Each row is a point on a tangle of strands that fork and nearly touch. The rows are in no order.
Points whose rows are less than 61.8 apart are linked; no others are. Some points are linked to none.
zetid: 6	8	1	16	2	-14	-9	-9	-17	13	25	30	-1	21	7	-10	-23	-23	14	-18	1	-12
giloz: -25	-5	20	22	-19	8	-31	-22	11	-15	8	38	-2	-23	-24	-15	39	-23	-7	19	5	-15
kuni: 2	44	-17	9	-10	-15	-27	11	31	27	27	4	0	12	-13	-22	-7	-29	16	-7	14	-1
Buvuk: -13	8	-3	-35	16	10	10	1	-1	-24	26	-34	-17	41	17	38	-3	1	-6	-22	26	13
nes: 39	-12	6	-12	22	31	13	4	-12	13	5	-20	-4	11	27	50	-1	46	-16	-6	12	14
golig: -2	-14	29	24	-17	-5	17	-30	-20	-20	-14	19	14	-20	-14	4	15	0	-6	12	-25	7
Kadi: 1	30	2	20	-20	-13	-32	5	18	19	27	20	6	-16	-28	-23	-2	-23	8	-2	1	1
Pes: -25	-25	18	12	-2	5	-22	-16	10	-18	-2	38	-18	-31	1	-15	51	-5	-22	31	-10	-17
Gor: 10	2	25	-23	22	3	9	-3	3	-6	8	-18	-18	38	24	23	-12	0	1	-22	41	-1
kom: 7	8	-1	19	-20	13	-35	5	-5	10	13	25	21	-34	-24	-21	-10	2	5	14	-29	-10
zopen: -6	14	-34	-25	8	22	9	5	-21	-2	33	-2	-8	22	25	58	-12	29	8	-13	-1	11
bilug: -15	13	31	1	-3	-5	21	-19	19	-9	-8	-12	-8	-2	-33	-27	23	-12	-19	14	16	14
bamel: -14	11	17	11	-13	-2	5	-4	15	-11	-1	-3	-2	-14	-27	-20	17	-4	-6	17	-11	5
nadib: 2	-9	2	-38	26	12	25	2	8	-21	27	-32	-20	24	20	51	6	22	-11	-26	15	15
zovu: 33	-10	2	-10	17	25	2	9	-6	20	9	7	-11	26	40	44	-14	29	-2	-11	13	12
vini: -5	22	0	-18	7	-10	0	-6	6	0	18	-20	-6	40	-4	-3	-14	-32	-1	-13	30	-3
Zede: -5	8	-31	-24	17	3	3	19	-6	5	19	4	-17	24	25	25	-18	8	7	-14	-1	2
Tima: 15	-44	13	14	4	-18	33	-10	-16	-11	-57	-20	11	-9	3	14	10	31	22	-20	-9	-5
mopa: 2	4	16	-25	6	15	-6	-7	-11	-6	27	2	-15	47	40	40	-27	-12	17	-20	26	2
negu: 17	-10	-38	-18	16	22	-10	34	-1	19	-7	-13	5	3	27	13	-26	22	2	10	0	-5
vofuv: 15	-49	32	11	11	-5	24	-21	-2	-7	-52	-14	2	-21	15	-2	33	24	1	-6	-12	-7
tofat: 20	-13	8	15	-1	-4	29	9	-3	13	-32	-19	18	-8	-21	-16	-8	17	25	-7	4	-12
Dibuf: -41	17	-30	-9	-30	-46	8	-2	3	-12	2	-4	-11	18	-3	-10	-1	-23	6	-18	-6	2
mesi: 3	4	11	19	-10	-12	-13	-22	-35	0	25	32	4	6	-11	-2	-5	-40	-3	-11	-5	-5
nez: -15	6	-6	-3	14	-22	13	-7	14	-1	5	-15	-3	28	-4	-21	-16	-24	5	-8	13	-11
Vota: -1	6	-17	10	-12	-4	18	-1	-15	-2	4	2	15	-5	-15	9	-23	-3	14	-7	-25	-5
Tope: -6	-43	26	4	5	-3	-1	-21	9	-24	-22	18	-11	-25	16	-15	42	1	-12	23	-24	-10
zige: -12	-10	-15	8	-21	-25	31	5	9	-22	-28	-16	23	18	-17	4	-10	11	38	-2	-12	-1
Meka: -18	16	-36	-12	-9	-1	10	-7	-30	-17	21	2	-8	7	14	43	-5	11	-2	-25	-17	16
Ris: -12	-24	20	6	8	-26	10	-8	11	-7	-12	2	-1	21	-4	-32	4	-34	8	-2	21	-18
tuz: -18	35	-9	-11	-6	-9	-29	3	15	4	24	0	-23	24	3	-11	9	-23	-34	-3	27	17
gerab: 7	-13	-16	-13	9	12	39	1	-19	-13	12	-26	5	0	5	36	-12	28	7	-14	-14	7
luz: 3	16	10	-8	3	14	28	-17	-3	-12	4	-20	-4	-2	-21	14	10	4	-32	6	5	19
bofa: -10	0	5	19	-33	-9	-28	5	10	9	-7	24	19	-20	-23	-32	-1	-5	22	16	-28	-13
zoru: 10	-21	13	4	-9	20	-6	27	10	7	-53	-22	35	-42	-7	-34	-3	14	13	16	-5	-19
gibod: -8	37	-42	-14	-20	-7	-23	12	-3	23	27	13	-8	39	21	20	-15	-12	4	-16	18	18
putun: 15	-17	18	11	26	10	2	-17	1	7	-3	12	-15	-11	10	-13	27	-12	-15	12	23	-3
Fizi: 17	-26	-6	-4	17	20	-13	3	-13	1	-15	7	6	-40	31	-1	-1	3	-14	6	-36	-14
kofak: 27	-27	8	-5	23	16	3	-11	-8	10	-12	5	-12	-25	15	-3	8	12	-17	6	-4	-6
pinor: -13	-13	21	14	-16	-15	-3	-24	-23	-20	0	27	-10	-18	-2	-1	26	-15	-18	12	-25	-1
Tuzeg: -33	35	-20	-13	-24	-27	-13	-4	13	-3	16	-12	-20	11	-17	-19	6	-26	-18	-10	8	14
buraz: -6	-7	16	-5	-26	9	-12	24	15	-12	-59	-15	42	-36	-6	-24	-7	28	10	28	-20	-13
tol: 13	-27	7	23	-5	-25	36	0	-4	-9	-49	-20	20	9	-17	-1	-15	18	30	-14	-4	-4
Kod: -21	-18	-12	-6	3	-25	32	3	5	-24	-12	-25	11	30	2	8	-5	5	25	-14	-2	1
gubid: -16	21	24	19	-26	11	-37	-20	14	-1	25	29	-1	-33	-43	-15	32	-18	-14	19	12	-4
dafuf: 3	43	-19	-6	-2	-15	-3	13	21	23	17	-13	3	38	-6	-8	-14	-24	16	-13	31	9
mot: 12	-32	-3	-2	19	16	-27	23	-3	12	-23	6	8	-31	32	-19	-8	-4	-2	14	-16	-22
loga: -8	41	18	-3	-3	0	6	-19	12	-7	7	-25	-2	7	-25	-6	11	-22	-34	1	18	21
gesed: -5	12	5	18	-7	10	-17	1	-1	5	8	19	-1	-34	-22	-18	11	2	-13	26	-12	6
Bivi: 6	17	-10	3	-1	23	-2	20	9	15	-7	-17	9	-16	-15	-16	-13	13	-7	18	-5	7
dukiv: -35	1	-2	8	-31	-44	-5	-4	3	-28	-10	15	-15	12	2	-8	10	-16	-2	-4	-15	4
lig: 3	-26	20	24	5	-21	4	-3	13	10	-14	13	6	5	-8	-36	-4	-17	20	7	10	-26
Nar: 0	29	-12	-17	-8	2	-8	7	-6	19	29	-2	-8	58	36	39	-21	-6	13	-16	32	16
bis: 4	-26	-29	-15	29	13	-8	30	7	14	-11	-5	-2	-12	28	-15	-21	11	1	6	-17	-13
razog: 22	-7	14	2	21	1	-3	-4	-26	18	20	25	-6	22	30	4	-21	-12	12	-16	19	-13
luzef: 8	-9	25	10	15	-1	16	-25	-13	-7	6	8	-4	-1	-10	-10	7	-22	-8	0	12	0
Buve: 22	-2	8	13	-5	22	7	17	-1	22	-31	-23	27	-32	-28	-31	-11	8	26	6	4	-9
rilo: 20	13	-34	-6	15	16	-12	28	-8	35	6	6	15	-1	9	2	-31	13	12	5	-2	1
fasap: -32	-10	11	7	-13	-31	-13	-23	-7	-23	-1	25	-17	-3	6	-9	17	-35	-13	2	-10	-13
tibe: -1	-17	9	27	-11	-15	-11	-4	10	9	-14	30	19	-11	-19	-32	-4	-13	35	15	-7	-23
tebi: -4	37	-38	-5	-24	-13	-22	9	-10	13	27	15	-22	7	5	10	-3	-8	-13	-19	12	22
gunez: 8	29	-11	-2	5	13	-12	15	21	18	10	-15	-2	-1	-15	-10	-1	15	-17	31	14	23
loro: 39	-13	7	6	31	15	7	7	-12	24	3	8	-8	18	31	20	-12	15	5	-12	24	-12
fular: 13	-6	4	2	12	38	-42	12	-1	10	2	21	9	-46	9	-13	16	8	-30	32	-6	-3
linu: -26	-9	-13	-16	10	-19	27	1	-1	-22	8	-13	-13	34	18	22	-14	-14	15	-30	1	-9
gomid: 5	16	-38	1	-5	11	-2	19	-9	12	2	-1	15	-14	-5	9	-37	8	21	-3	-23	-3
fup: 12	-59	23	-2	11	-19	13	-29	12	-14	-39	5	-7	-18	27	-7	37	20	-7	4	-30	1
Kibe: 6	-9	7	-21	27	2	43	-17	3	-14	1	-41	-11	10	0	35	20	26	-19	-22	5	9
rizu: 25	-15	-9	-16	31	25	29	9	-14	4	1	-35	1	-4	10	34	1	42	5	-19	7	2
vuze: 7	15	10	21	-15	13	-47	-7	17	17	28	35	8	-22	-31	-23	18	-23	3	13	10	-9
Nifud: 10	-11	15	25	-12	0	16	-9	-18	-4	-11	9	16	-15	-12	-4	-11	0	11	3	-27	-4
tum: -2	37	-5	-7	5	4	-12	18	22	10	17	-8	-14	27	3	1	3	-5	-30	9	32	27
rika: 1	2	-1	-7	16	-1	32	-7	-4	-15	-9	-29	-3	-2	-7	22	3	21	-14	-3	-11	10
Babir: 2	8	20	22	-1	-4	-11	-24	-10	-3	20	23	4	-2	-20	-20	11	-40	-7	0	12	-4
mupal: -17	0	17	-1	-26	7	-9	12	7	-14	-34	3	24	-34	-14	-11	6	27	0	28	-34	5
Dodam: -14	-15	-30	-32	27	-4	23	19	3	-2	5	-16	-14	29	20	12	-10	8	26	-11	3	-13
Dat: -3	14	-27	4	-9	-5	-30	10	-11	7	23	24	-27	1	15	5	3	-4	-24	2	-1	11
Ruzo: 16	9	-30	-9	9	30	10	20	-3	5	-3	-24	10	-23	-9	16	-12	34	-7	5	-16	17
viga: -19	19	31	-5	-42	4	-14	1	23	-16	-22	-2	19	-27	-39	-20	18	28	-5	29	-23	9

A fork is a point with three links, a tip a point with one. Leave the first point through the second and follow the links. Name the first fork or tip that comes.
Vota; gomid: rika
bamel; gesed: tol
pinor; fasap: Ruzo
Kibe; nadib: Dat

Follow the links from the first point to the second, and from the first to the third. Name the last point that the two ways share.
Nar; kofak; gubid: rika
linu; kuni; mupal: tol
Kadi; Gor; loro: rika
Meka; nez; zoru: tol
